Each row is a point on a landscape with many valleys, with its height.
A ball rolls from a point to the lowest of its 6 nearest points, and stops where none of them is lower. Distance is the straight distance between rows; heights are no part of it.
k434: [-6.62  1.06 -0.09 -3.83  0.73 -1.25 -1.63 -2.79  1.04 -0.37  0.15  1.82
  2.53 -2.31 -2.34 -3.09 -2.40  1.80 -1.06  4.22  1.25]  height 313
k735: [ 2.37  1.30  2.18 -1.66 -0.75  3.57 -1.17  2.14  0.43  4.43 -0.99 -0.28
 -2.38  1.08  3.65  0.23  1.89 -0.38  0.84 -2.56  0.58]  height 86
k462: [ 1.51 -3.59  0.60  4.53 -0.61  3.24 -1.66  6.67 -1.72 -2.76 -1.01 -3.28
 -2.09  2.66  0.60  3.03 -1.72 -3.14  3.40 -1.73 -1.54]  height 433
k813: [-1.19  2.34 -1.05 -3.87 -0.25 -0.88  1.70 -4.11 -1.62 -0.36 -0.98  0.66
  0.39 -1.49 -3.50  0.10  0.25  1.94 -0.63 -0.11  1.78]  height 121
k413: [ 0.50  1.59 -0.28  1.23 -2.91 -2.26  1.12 -0.92 -2.00  0.90  1.11 -0.52
 -0.21  1.14  1.12  0.56  0.83 -0.71 -0.99 -2.67  1.11]  height 237
k446: [ 5.36  2.63 -0.08 -1.71 -4.01 -1.04  4.92 -2.15 -0.83 -2.06  2.57  0.42
 -4.57  2.88 -0.22  3.04  1.82  2.42  0.61 -2.08  1.91]  height 431
k245: [ 0.07 -0.16 -0.76 -3.39 -0.42  0.94 -0.49 -1.31  1.76 -0.10  0.22  0.74
 -1.16  1.41  0.69  1.10  0.38 -0.02 -0.03 -1.16  2.32]  height 469
k999: [ 2.80 -1.49  1.97  5.89  0.65  3.08 -1.88  4.07 -0.81  0.95 -0.95 -0.62
 -0.29  0.50  1.34  2.26  1.62 -0.86  2.50 -2.73 -2.88]  height 186
k906: [-0.80 -3.55  2.08  4.43  1.83  0.65 -1.05  2.39  1.16  0.09 -0.22 -2.09
  2.56 -1.83  0.96 -0.24 -1.72 -1.86  0.99  0.14 -2.36]  height 110
k598: [ 0.55  3.69  0.28 -1.32 -4.56 -0.19 -0.55 -1.38 -5.85  0.94 -1.48 -1.21
 -3.28  1.37  1.00  1.83  2.45  1.11 -3.19 -3.99  0.48]  height 404
k461: [-2.43  0.31 -1.75 -0.18  3.50 -3.89 -1.42 -1.15  4.48 -0.72  0.54  3.08
 -0.02 -1.33 -0.37 -2.25 -1.46  0.95  1.01  4.79  0.73]  height 93
k600: [-0.37 -1.92  0.80  2.22  2.45  2.37 -1.94  2.72  0.96  2.13 -0.52 -1.45
 -0.34 -0.43  1.24 -0.37  0.02 -1.02  2.49  2.04 -2.71]  height 158
k674: [ 1.87 -0.78  0.52  1.76 -1.22  0.66  0.30  1.26  1.79  1.53 -0.12 -0.07
  0.05  1.66  2.41  0.87 -0.69 -2.31  1.42 -1.60  0.87]  height 306
k423: [ 1.03 -1.29  0.36 -1.50 -0.78  1.30 -0.06  1.25 -0.55 -1.07 -0.39 -2.29
 -0.33  2.70  1.87 -0.11  0.84 -0.68 -1.41 -2.01  0.05]  height 395
k776: [ 2.51  1.78  0.39  3.84 -1.65 -2.97  0.06 -0.33 -1.95  3.82 -1.63  0.55
  0.85 -1.00  0.94 -0.35  1.72 -1.49  0.80 -2.51 -1.26]  height 243
k91: [-2.66  2.12 -3.50 -2.27  3.07 -3.43 -0.73 -3.86  2.39  0.65  1.15  3.86
  1.32 -1.81 -2.83 -2.26 -2.74  1.54  0.84  3.80  1.03]  height 36
k430: [-3.02 -0.86 -1.19  3.72  2.92 -2.58 -2.26  1.80  2.02  0.20  0.02  1.82
  4.66 -4.78  1.06 -2.09 -3.06 -2.87 -0.18  3.34 -4.03]  height 114
k230: [-1.61 -0.86  2.58  2.18  2.07  1.24 -3.58  2.01  0.93  3.41 -2.70  0.15
  0.56 -1.69  1.09 -2.92 -0.51 -0.52  0.75  1.13 -2.01]  height 104
k126: [-1.39  0.79 -0.94 -3.49 -0.21 -1.07  1.52 -2.79  0.23 -4.37  0.29 -0.69
  2.73  0.17 -4.84 -0.44 -0.18  0.70 -1.59  0.55  1.01]  height 84
k47: [-1.79  0.25 -1.99  0.64  3.99 -3.04  0.38  1.32  3.18 -2.75  3.61  1.50
  2.15 -0.76 -1.92 -1.83 -2.68 -1.74  0.01  4.44 -0.88]  height 210
k725: [ 0.75 -1.93  0.00  1.32 -0.01  3.78  0.04  2.74  2.15 -1.31  0.56 -2.59
 -0.24  2.25  2.06 -0.30 -2.16 -1.34  1.57 -0.81  0.68]  height 477
k424: [-4.27 -0.19 -1.03  1.99  0.97 -3.24 -1.74 -0.65  0.79  2.30 -1.01  1.67
  3.78 -3.71  0.28 -2.21 -2.42 -3.13 -0.86  2.59 -3.23]  height 174
k642: [ 3.88  2.84 -0.59 -1.86 -4.36  0.32  0.65 -3.90 -1.49  4.25 -0.68  1.16
 -3.87  0.22  0.18  3.27  0.68  4.66  1.77 -1.82  2.21]  height 410
k448: [ 1.07 -3.90  1.09 -0.99  0.33  4.72 -1.46  3.11  0.32  0.18 -0.56 -1.00
 -1.26  2.08  2.59 -1.97 -0.42  0.01  2.18  0.13 -0.74]  height 447
k627: [ 1.74  0.58  1.12 -5.59 -2.69  1.95  1.63 -2.34 -0.88 -3.03  2.01  1.59
 -4.33  2.35  0.27  2.48  0.90  3.01 -2.59 -2.31  1.04]  height 414
k903: [-2.05 -4.29  1.97  3.30 -0.79  3.26 -1.04  4.64 -1.48 -2.92 -1.86 -3.06
 -0.93  0.78  0.82 -1.25 -0.08 -2.10  0.91 -0.05 -0.77]  height 525
k652: [-0.12  1.66 -1.44 -2.72  0.24 -2.16 -0.59 -3.75  0.62  1.02  0.37  2.93
  0.33 -0.86 -4.35  1.38 -0.76  2.53  1.11  2.38  2.04]  height 55
k812: [ 3.46  0.10  0.39 -3.95 -2.26  2.38  2.62 -0.13  0.29 -4.10  2.53 -0.05
 -3.05  3.64  0.94  3.17  1.27  0.74 -1.65 -2.77  0.73]  height 454
k468: [ 0.64  2.17 -2.35  0.96  0.56 -5.15  2.89 -2.53  0.80 -2.75  0.47  0.16
  2.53 -1.44 -3.17  0.29 -0.56  0.56 -0.97 -0.43  0.98]  height 43
k185: [ 3.79  2.88  0.26 -0.43 -5.94  0.69  2.29 -0.98 -2.18  1.59  1.23  1.61
 -4.95  0.07  1.26  3.00  2.94  1.15  0.42 -1.49  2.74]  height 511
k699: [-0.12 -3.34  0.85  4.83  1.89  5.29 -3.93  5.65 -2.96 -0.78 -1.29 -1.73
 -2.36 -0.20  1.36  1.19  2.72  1.96  1.76 -1.06 -2.94]  height 156
k244: [ 1.40 -0.02  0.42  0.94 -0.92  3.14 -1.50  4.84 -3.23 -2.20 -0.06 -4.13
 -2.46  2.65  2.06  0.21  1.97 -2.04  0.27 -1.27 -1.15]  height 312
k551: [-0.98 -4.06  1.28  1.47  0.71  3.24 -0.36  3.28  0.89 -3.96 -1.43 -1.93
 -0.83  1.62  1.02 -2.09 -3.87 -2.40  0.91  4.04 -1.71]  height 568
k767: [ 3.30  3.85 -0.60  0.18 -5.29  1.98  0.40  1.13 -3.84  0.55  1.93 -1.22
 -3.08  3.01  1.10  1.83  3.58 -1.81 -1.51 -4.12  0.56]  height 598
k873: [ 3.97  3.31  0.45 -3.35 -3.29  1.49  0.05 -0.76 -1.26  2.45  1.48  1.24
 -3.99  1.21  2.56  3.44  1.88  2.34  0.25 -2.39  1.46]  height 501
k14: [-1.21  0.92 -3.73 -0.36  1.04 -6.36  2.35 -3.14  0.32 -0.59  0.54  3.24
  1.89 -3.86 -6.16  1.67 -0.92  2.15 -0.27  2.67  0.44]  height 19
k476: [ 0.44  1.44 -0.72 -1.26  0.48 -2.07  2.00 -3.22  0.95 -0.28  0.13  2.26
  0.00  0.97 -2.95  1.63  0.54  2.83 -0.17  0.06  1.80]  height 91
k594: [ 0.93  1.82  1.26 -3.56 -2.12  0.29  0.15 -2.12 -1.98  2.68 -1.45  0.66
 -2.51 -0.61  0.73  1.42  1.86  1.38 -0.18 -1.80  1.94]  height 316
k708: [ 2.34  0.64 -1.59 -2.38  0.18 -1.53  2.82 -2.31  0.99 -3.23  1.20 -0.29
  0.30  2.36 -1.41  2.53  0.62  1.13  0.30  1.02  2.11]  height 66
k945: [ 2.03  1.84  0.77 -2.05 -2.37  0.07  0.62 -1.39 -0.20  3.87 -1.30  1.61
 -1.58 -0.11  1.09  1.11  1.26  0.43  0.47 -1.74  2.03]  height 266
k280: [-4.38  1.32  0.10 -3.19  0.88 -1.76  0.56 -2.98 -0.72 -1.33  0.28 -0.50
  3.21 -2.95 -2.53 -1.02 -0.40  0.71 -2.13  0.59  1.02]  height 180
k885: [-4.15 -0.48  1.52  1.70  3.28  0.42 -2.99  3.14  0.96  2.02 -1.94 -0.03
  2.11 -2.25 -0.24 -5.40 -0.04 -0.89  0.30  3.55 -2.58]  height 7
k686: [-0.87 -0.04  0.04 -5.71  1.37 -0.33  0.88 -5.67  0.02 -2.78 -0.08  0.57
  0.94  0.47 -5.04  2.16 -1.55  3.93  0.22  1.06  1.63]  height 49
k215: [ 0.62 -0.71  0.69  1.76 -0.86  3.20 -4.07  3.87 -3.18  0.03 -0.91 -3.31
 -1.80  1.11  0.32 -0.27  5.05 -0.96 -1.58 -4.01 -2.86]  height 211
k221: [ 1.01  0.08  1.06  2.53  0.52  3.28 -2.96  3.50 -1.56  1.27 -0.63 -2.05
 -2.96  1.08  2.66  0.13  4.14 -1.31  1.46 -3.46 -1.93]  height 244
k9: [ 2.92 -3.38  1.35  5.18  0.82  2.04 -1.60  4.89  0.43 -1.54 -1.94 -1.97
 -0.05 -0.47  1.11  2.06 -2.30 -2.05  4.51  0.12 -1.71]  height 268
k805: [ 1.73 -2.43 -0.16  3.96 -0.82  1.47  0.69  3.30  1.78 -1.58  0.85 -1.53
  0.64  2.48  2.01  2.59 -1.81 -4.13  1.37 -1.22 -0.01]  height 279
k889: [-5.06  1.52  0.14 -2.26  2.75 -1.27 -2.97 -1.78  0.38  2.62  0.19  1.24
  0.96 -2.15 -0.48 -4.00 -1.72  0.63 -0.12  2.54  0.72]  height 298
k92: [ 1.28 -1.01 -0.02 -2.67  2.27  2.46 -2.33  0.93  3.28  1.71 -0.45  0.96
 -2.05  2.24  2.86 -2.54 -0.61 -0.60  1.17  1.44  1.12]  height 455
k624: [ 2.80  0.48  0.39 -3.04 -3.08  2.69  2.85  0.45 -1.72 -4.11  2.87 -1.40
 -3.11  4.67  1.19  1.40  2.34  0.60 -2.90 -2.66  0.37]  height 476
k117: [-0.22  1.99 -3.03  0.10 -1.29 -4.32  2.29 -3.61  0.08  0.74 -0.07  1.92
  0.87 -2.89 -1.75  0.84  0.37  1.59  0.11 -0.22  1.72]  height 61
k319: [ 1.86  2.46 -3.55  0.02  0.76 -5.76  4.83 -1.83 -2.11 -4.28  1.43  0.73
  2.27 -2.46 -7.45  2.91 -2.32  1.32  0.36  1.73 -0.52]  height 14
k220: [-0.95 -3.51  1.48  4.10  1.86  2.34 -1.19  3.30  0.26  1.10 -0.49 -1.04
  0.79 -0.54  0.67 -0.38  0.54 -1.89  1.22 -0.43 -2.82]  height 102
k99: [ 1.40 -4.08 -0.05 -2.37  0.76  5.50 -1.32  2.69  3.70 -2.42  0.14 -0.15
 -1.93  3.66  3.45  0.66 -3.20 -0.38 -0.59  1.27  0.48]  height 391
k477: [ 1.53  1.24  0.42 -5.08 -4.33  2.00  1.15 -1.75 -2.04 -2.06  1.16 -0.67
 -4.80  1.56  0.26  3.45  2.99  1.19 -4.07 -3.10  0.42]  height 508
k908: [ 1.16 -2.54  2.68  5.30  1.27  2.75 -3.63  4.91 -0.83  0.10 -0.98 -0.74
 -2.74 -1.09  1.71  1.98  4.98  0.43  2.69 -1.22 -2.37]  height 132
k139: [ 1.83  2.46 -0.87 -0.93 -0.74 -2.91  2.87 -3.69 -0.96 -0.85  0.38  0.73
 -0.37 -1.37 -2.88  1.85  1.21  3.00 -1.02 -1.24  0.84]  height 75
k44: [-0.05 -0.44  1.67  2.86  2.06  0.37 -1.20  0.78 -0.37  3.85 -0.46 -0.16
  0.80 -2.04  1.35 -0.32  2.36 -0.95  1.83 -2.51 -2.32]  height 101
k183: [-3.15 -2.25  0.23  1.92 -0.88  0.11 -0.43  2.08  0.11 -1.70  0.02 -2.40
  3.02  0.30  0.08 -1.47 -1.75 -2.18 -0.38  0.30 -0.56]  height 169
k654: [-2.20  0.31 -0.54  0.57 -1.21 -2.54  2.13  0.25 -1.85 -3.95  0.75 -1.45
  2.63 -1.11 -1.97 -1.14  0.57 -1.31 -3.33 -1.00 -0.33]  height 179
k516: [-0.37 -1.65 -2.62  1.19  1.76 -0.41 -0.39  0.87  4.66 -0.44  1.28  0.91
 -1.62  2.52  2.32 -1.23 -4.01 -0.40  1.39  3.07  0.58]  height 440
k946: [ 3.84  3.08  0.73  2.37 -1.39  0.59 -0.69  0.94 -4.18  2.91  0.98 -0.86
 -2.82  0.24  1.82  1.00  3.55 -0.70 -0.01 -2.88 -1.31]  height 423
k26: [-0.79  0.78 -2.27 -0.57  2.90 -4.16 -0.76 -2.08  2.94  0.49  0.15  1.94
  1.42  0.83 -0.99  0.01 -1.63  0.98  1.83  2.22  1.90]  height 113
k272: [-0.82 -1.81  1.27 -3.05  1.12  2.86 -0.83  1.21  2.44 -1.73 -0.24 -1.19
 -0.16  2.45  1.68 -2.26 -0.53 -0.03 -1.64  0.16  2.04]  height 570
k243: [-2.54 -1.29  0.31  1.38  0.55  1.10 -1.36  2.26  2.25 -0.35 -1.33 -0.48
  2.75  0.65  0.50 -1.81 -3.09 -1.30 -0.18  1.87 -0.33]  height 249
k161: [ 2.26 -1.87  1.84  5.30  2.50  0.84 -2.50  1.50  0.85  2.68 -1.14 -0.71
  0.05 -1.06  1.92  1.94  2.17  0.12  3.28 -0.44 -2.94]  height 96
k19: [-2.83 -1.98  2.10  3.31  4.05  0.12 -2.51  2.88  0.10  1.33 -1.14 -0.02
  3.94 -4.71  0.92 -1.06  0.09 -1.13  1.55  3.06 -5.28]  height 58
k482: [-1.79  0.49  2.13 -4.51  0.78  2.13 -1.12 -2.17  1.20  1.71 -1.84  1.14
 -1.26  0.64 -0.12 -1.02 -0.47  2.02 -1.11  0.27  1.54]  height 695
k48: [ 1.08 -0.55  3.33 -3.26  1.08  5.55 -2.39  3.10 -0.48  3.26 -1.12 -0.21
 -2.12  2.42  3.57 -0.36  1.41  0.97 -0.10 -1.03  0.17]  height 303
k35: [-1.02 -0.95  0.20 -0.09 -0.49  1.50 -0.83  1.00 -2.61  0.39  0.00 -1.85
  0.28  0.41  1.17 -0.91  1.15 -1.62 -1.41 -2.89  0.31]  height 256
k874: [-3.92  1.32 -1.33 -2.46  2.60 -2.12 -0.09 -2.33  1.06 -4.62  1.66  0.17
  3.86 -1.32 -2.80 -1.59 -1.23 -0.33 -1.41  2.89  0.10]  height 139
k851: [-2.08 -1.14 -1.68  2.60  1.05 -3.39  0.19  1.67  3.08 -1.71 -0.42  0.07
  3.36 -2.80  0.03 -1.82 -2.71 -2.69 -0.67  2.77 -1.80]  height 184
k631: [ 2.23 -0.24  1.81  1.78  0.66  1.66 -0.57  1.81 -1.63  3.88 -0.78 -0.79
 -1.98  0.87  2.26  0.34  2.65 -0.32  1.32 -2.90 -0.69]  height 217
k120: [ 2.12  3.09 -1.18 -0.23 -0.65 -2.15  1.85 -2.95  0.95  3.51 -0.83  1.50
 -1.11 -0.78 -0.98  0.58 -0.02  2.95  1.01 -0.32  2.73]  height 85
k172: [ 0.45 -1.58 -0.29  0.15  2.34 -0.11 -1.02  0.83  2.76  2.52 -0.78  0.67
  0.59  1.66  2.34 -2.14 -0.31 -0.54  2.06  2.42 -0.46]  height 357
k944: [-3.14 -0.21  2.29  1.70  0.76  0.73 -1.51 -0.16 -2.52  3.25 -1.23 -1.16
  1.75 -1.42  0.17 -1.67  3.21 -1.46 -0.88 -1.95 -1.87]  height 130
k625: [ 3.68  3.74 -0.52 -1.80 -4.32 -1.80  3.61 -2.50 -3.20 -1.30  0.13  0.03
 -3.13  0.14 -1.11  2.47  2.08  2.02 -0.83 -1.84  1.84]  height 327
k596: [-3.09 -0.76 -0.31 -0.72  2.58  0.34 -3.89  0.40  1.91  2.17 -1.46  1.53
  0.71 -0.64  1.00 -4.45 -2.30 -0.32  0.97  4.16 -0.68]  height 309
k266: [ 4.43 -0.98 -0.75  3.79  0.42  1.17  0.90  3.12  1.75  0.98  1.08 -0.43
 -0.44  2.64  2.76  2.25  1.00 -2.78  1.39 -3.44 -1.11]  height 478
k199: [-1.17 -3.04 -0.78 -2.95  0.65  2.65 -0.15  1.00  3.35 -3.65  1.91  0.04
  0.27  3.25  0.76 -0.78 -2.05  1.01 -1.29  2.58  0.95]  height 448
k779: [-3.99  1.05  0.65 -0.87  0.63 -1.88  0.37 -0.95  1.64  1.72 -2.23  0.38
  2.30 -2.61 -1.00 -3.31  1.40 -1.37 -1.96 -0.14  0.35]  height 230
k923: [ 0.02 -0.34 -0.61  1.94 -1.15 -1.98  1.13 -1.73  1.71  1.23 -0.30  1.58
  0.61 -0.18  0.13 -0.82 -0.95 -1.56 -0.24  0.36  0.61]  height 88
k716: [-4.32 -0.58  0.28  0.54  3.91 -2.54 -3.72  1.30  2.27  0.61  0.39  1.98
  2.32 -0.70 -0.04 -5.57 -4.28 -1.57 -0.69  5.67 -1.66]  height 185
k617: [-1.09 -2.30  2.89 -0.11  1.72  3.52 -3.00  1.82  1.10  3.42 -1.72  0.52
 -0.68  1.59  2.62 -1.94 -0.38  0.03  0.44  0.12  1.17]  height 389
k146: [ 2.09 -0.73  1.66  0.19  0.58  2.03 -1.21  0.49  2.62  3.87 -1.68  0.32
 -0.80  1.29  2.65 -0.53  1.25 -0.03  2.33 -0.39  1.42]  height 334
k237: [-0.71 -0.33 -0.65 -5.45 -1.22  2.35  2.71 -5.52 -2.14 -1.70  0.65  0.60
 -2.36 -1.29 -2.48  2.63  1.07  5.30 -2.90 -0.81  1.22]  height 335
k155: [-3.75 -1.53 -1.07  1.96  2.67 -0.91 -0.77  2.01  0.21 -2.85  0.69 -0.90
  2.24 -1.70 -0.58 -3.94 -3.27 -1.99 -1.46  4.86 -1.75]  height 129
k775: [ 3.43  1.30  1.09  5.12 -1.21  0.72 -1.44  1.20 -1.39  4.45  0.21  0.78
 -1.02 -1.24  2.72  0.20  2.75 -0.49  1.11 -4.35 -2.39]  height 330
k130: [-2.86 -1.65  2.27 -0.01  2.83  4.44 -3.75  4.20 -2.51  1.83 -2.02 -2.46
 -1.24 -0.25  1.85 -2.90  0.89  0.22  0.22  1.47 -2.42]  height 229
k655: [-2.10 -1.19 -2.99 -1.62  2.41 -1.98  0.34 -0.77  2.40 -2.64  2.38  2.53
  2.05  0.26 -2.26 -0.79 -1.61  0.25  0.61  2.87  1.39]  height 137
k263: [-0.75  0.11  1.08 -0.19  0.99  1.41 -1.26  0.37 -0.22  2.35 -1.00 -1.26
  0.51 -0.49  2.54 -1.49  1.29 -1.41  1.01 -0.62 -0.65]  height 199
k382: [-3.38  0.08 -0.15  1.04  0.78 -3.28  1.52 -2.47 -0.71  0.08  1.51 -0.13
  5.08 -2.97 -1.66 -1.73  0.30 -0.68 -1.63 -0.09 -0.98]  height 126
k109: [ 1.21  1.54 -1.60  1.31 -2.49 -2.16  4.70 -1.33 -1.50 -4.21  2.28  0.25
  1.55 -1.22 -1.47 -0.01  0.72 -2.35 -1.12 -1.30  1.09]  height 103
k490: [ 2.15 -1.90 -0.75  4.89  0.05 -0.66  0.25  2.51  1.47 -1.25  0.87 -0.92
  2.24  0.00  0.77  1.17 -3.14 -3.04  0.88  0.11 -2.17]  height 42
k872: [ 0.83  1.69  2.26 -4.12 -4.73  2.87  1.71 -1.16 -3.22 -0.88  0.93 -0.47
 -4.63  1.59 -0.75  2.93  1.11  4.22 -3.44 -1.99  0.37]  height 500
k707: [ 3.49  0.08  1.01 -0.08  1.87  2.40 -1.93  2.06  2.51  6.40 -2.02  0.65
 -2.24  2.55  3.21  0.34  0.19 -0.34  3.40 -0.07  0.51]  height 297
k957: [ 0.35  3.22 -2.69  0.73 -1.30 -3.80  2.17 -3.09 -1.09  3.10 -1.24  2.78
 -0.52 -3.25 -3.55  1.23  0.31  4.96 -0.16  1.89  1.15]  height 37
k67: [-2.09  2.02 -0.01 -0.34  0.60 -4.01  1.99 -2.81 -0.30 -1.34  0.02  0.72
  2.06 -1.18 -1.74 -0.15  1.34  1.51 -1.26 -0.37  1.24]  height 65
k526: [ 5.09  3.74  1.15  2.34 -5.68 -2.15  1.57 -0.29 -4.85  3.08 -0.63  1.64
 -4.36 -0.57 -0.45  0.94  3.55  0.51 -1.29 -2.53  0.06]  height 355
k127: [ 3.37 -1.98  0.89 -0.79 -0.60  3.49 -0.58  1.84  2.83  0.93 -0.39 -0.29
 -1.36  2.46  2.72 -0.27  0.10 -1.25  2.70 -0.66  1.03]  height 403
k867: [-0.56 -1.60 -1.38 -4.47 -1.11  0.31  2.69 -0.96  1.29 -4.23  0.66 -1.16
  0.84  1.85 -0.69  1.88 -0.43  0.91 -1.80  0.19  2.17]  height 135
k113: [-3.66  1.73  0.64 -2.71 -0.92 -0.56  3.04 -3.97 -3.85 -3.85 -0.30 -1.91
  0.83 -1.61 -3.13  1.10  0.95  0.28 -3.76 -0.78  1.08]  height 315
k368: [-4.81 -0.48  0.20 -0.59  0.69 -1.87  1.57 -0.55 -0.27 -2.03  2.29 -1.20
  3.85 -1.52 -1.16 -2.40 -2.00 -1.85 -1.70  1.23 -0.23]  height 203
k573: [ 0.11  0.17  1.05  1.38 -0.37 -1.85 -0.63 -1.08 -0.44  1.83 -0.44 -0.68
  2.25 -1.91 -0.28 -0.91  2.15 -1.07 -0.52 -2.37 -0.71]  height 165
k495: [-2.05  2.44 -2.99 -3.36  1.36 -3.09  1.68 -4.19 -1.08 -0.67  0.55  2.37
  2.33 -1.09 -6.10  1.39 -0.84  4.19  0.63  1.36  0.86]  height 28
k227: [-1.93  0.83 -0.60  0.21 -1.62  0.06  2.44 -0.73 -2.48 -3.06  1.30 -3.60
  1.29  2.07  0.86  0.12  1.03 -1.96 -2.91 -4.24  0.03]  height 271
k827: [ 2.21  3.02 -0.51 -0.08 -4.38 -2.54  2.08 -2.85 -4.47  1.75  0.20  1.24
 -1.84 -0.23 -0.67  1.18  1.75  1.84 -1.08 -2.66  1.07]  height 238
k622: [-0.32 -2.50 -2.11  4.80  1.04 -3.68 -0.88  3.36  2.14 -2.25  2.50  1.02
  5.09 -2.18  0.28  0.46 -5.22 -3.40  0.60  4.05 -4.06]  height 231
k901: [-0.14 -0.25 -1.56 -0.64  0.39 -1.43  1.31 -0.66  4.32 -0.24  0.00 -0.09
  0.25  3.04  0.40 -1.08 -2.08 -1.06  1.51  0.73  0.60]  height 224
k98: [-1.59  0.67 -2.43 -4.34  1.05  0.05  0.65 -5.19 -1.77  0.90 -0.38  1.17
 -1.24 -2.62 -3.92  0.85  0.18  5.49 -1.47  1.54  2.00]  height 183
k694: [-1.28  0.41  1.33 -1.39 -1.09 -0.76 -1.55 -1.35 -1.51  1.11 -1.41 -1.28
  1.04 -1.72  0.71 -1.43  1.14  1.26 -2.29 -2.77  1.43]  height 255
k158: [ 0.34 -1.88  0.76  4.61  2.88  0.09 -2.81  1.88  1.17  2.88 -0.60 -0.44
  3.20 -3.29  1.97 -0.09  1.48 -0.65  2.70  0.80 -3.92]  height 73
k122: [ 2.14  1.07 -2.06 -1.57  1.50 -2.41  3.51 -2.31 -0.10 -2.39  2.05  0.41
  2.29 -0.30 -5.57  3.29 -0.78  1.96  0.88  1.99 -0.03]  height 24
k292: [ 3.96  0.27 -2.88 -1.73  0.96 -0.95  3.08 -2.86  0.38 -1.36  0.99  1.71
 -0.61 -0.13 -5.80  3.48 -1.22  3.32  1.73  1.77  0.41]  height 41
k966: [ 2.06 -2.24 -1.08 -0.55  0.91  2.08 -1.38  2.62  4.42 -1.28  0.12  0.95
 -1.32  3.57  2.96  0.01 -2.28 -1.17  2.95  3.57  0.12]  height 38
k404: [-2.53  1.81  0.04  1.13  1.14 -4.59 -0.25 -1.18  0.78  1.84 -0.83  3.43
  2.66 -4.50 -1.56 -0.74 -1.66 -0.34 -0.70  1.19 -0.52]  height 192
k39: [-2.79 -2.48  0.65  0.41  2.04  0.58 -1.25  0.97  1.37 -0.37 -0.58 -1.17
  1.43 -0.48  0.50 -2.63 -2.94 -1.59  1.02  2.70 -0.60]  height 175
k429: [ 3.11  0.69  0.16  3.47 -2.84 -0.79  2.72  0.87 -0.58 -1.08  1.57 -0.58
  0.67  0.86  1.02  2.18  0.05 -2.85 -0.34 -2.78 -1.13]  height 251
k381: [-4.81 -2.54  1.83  2.68  1.45  0.72 -0.95  1.57 -0.84 -0.90 -1.99 -1.07
  2.30 -3.03 -0.25 -4.40 -2.89 -1.48 -0.64  5.11 -2.66]  height 70
k342: [ 3.06  1.94  0.39  2.71 -4.77 -4.70  1.92 -2.81 -4.67  3.16 -1.21  1.25
  0.18 -2.94 -1.72  0.06  1.08  1.07 -0.63 -2.77 -0.10]  height 304
k57: [ 1.97  0.39 -0.85  2.70 -4.15  1.34  0.87  1.86 -2.55 -3.03  1.17 -2.86
 -0.04  2.34  1.44  1.25  0.81 -3.21 -0.69 -3.88 -0.03]  height 375
k706: [-1.05  0.06 -1.72 -2.73  2.04 -0.92 -0.91 -0.56  3.26 -2.73  1.65  2.68
 -0.30  2.02 -0.88  0.03 -1.22  1.30  0.16  3.58  2.24]  height 215
k589: [-3.09  1.07  0.11 -0.47 -2.31 -1.89  0.92 -2.68 -3.25 -1.23  0.27 -2.06
  2.07 -1.45 -2.78 -0.45  1.96 -0.45 -2.73 -2.41  0.80]  height 259
k685: [ 0.98 -3.46  2.08  0.38  0.27  5.06 -0.59  4.22 -0.07 -2.33 -1.45 -1.54
 -1.65  3.04  2.73  0.03 -2.02 -0.97  0.29 -0.34  0.42]  height 504
k378: [ 0.58 -1.68 -0.40 -4.51  1.69  1.24  1.18 -1.79  5.26 -1.72  0.90  0.48
 -1.75  1.97  1.21 -0.03 -1.48 -0.30 -0.86  1.18  1.76]  height 331
k962: [-1.96 -0.02 -0.06 -0.57 -0.01 -0.36  1.41  0.19 -0.39 -1.99  0.61 -2.55
  1.01  1.42 -0.08 -1.22 -1.00 -1.73 -1.82  0.85  0.81]  height 241
k709: [ 1.30  0.94 -0.27  1.74  2.93 -1.38 -2.08 -1.26  2.75  3.87 -2.14  1.95
 -0.05 -2.00  1.33  0.08 -0.95 -0.99  1.19  0.53  1.12]  height 191
k895: [ 2.00  2.25  1.13 -3.47 -2.00  2.55  0.78  0.14 -1.06  0.07  1.55  0.62
 -3.79  2.47  1.52  1.43  0.51  0.58 -0.47 -2.27  2.13]  height 499
k350: [ 0.42  1.94  0.07 -1.90 -1.94 -1.54  1.64 -4.57 -2.61  0.80 -0.24  1.28
 -2.04 -0.53 -0.35  1.79  1.71  3.74 -0.51 -0.58  3.67]  height 131

Where does a ball stop that starts at each point below?
k462 => k885
k130 => k885
k589 => k319
k446 => k319
k699 => k885
k126 => k319
k244 => k885
k113 => k319

For each start below, name every point that the ball comes to, in order.
k944 => k44, k158, k19, k885
k263 => k44, k158, k19, k885
k627 => k237, k686, k495, k14, k319
k776 => k44, k158, k19, k885
k903 => k220, k158, k19, k885
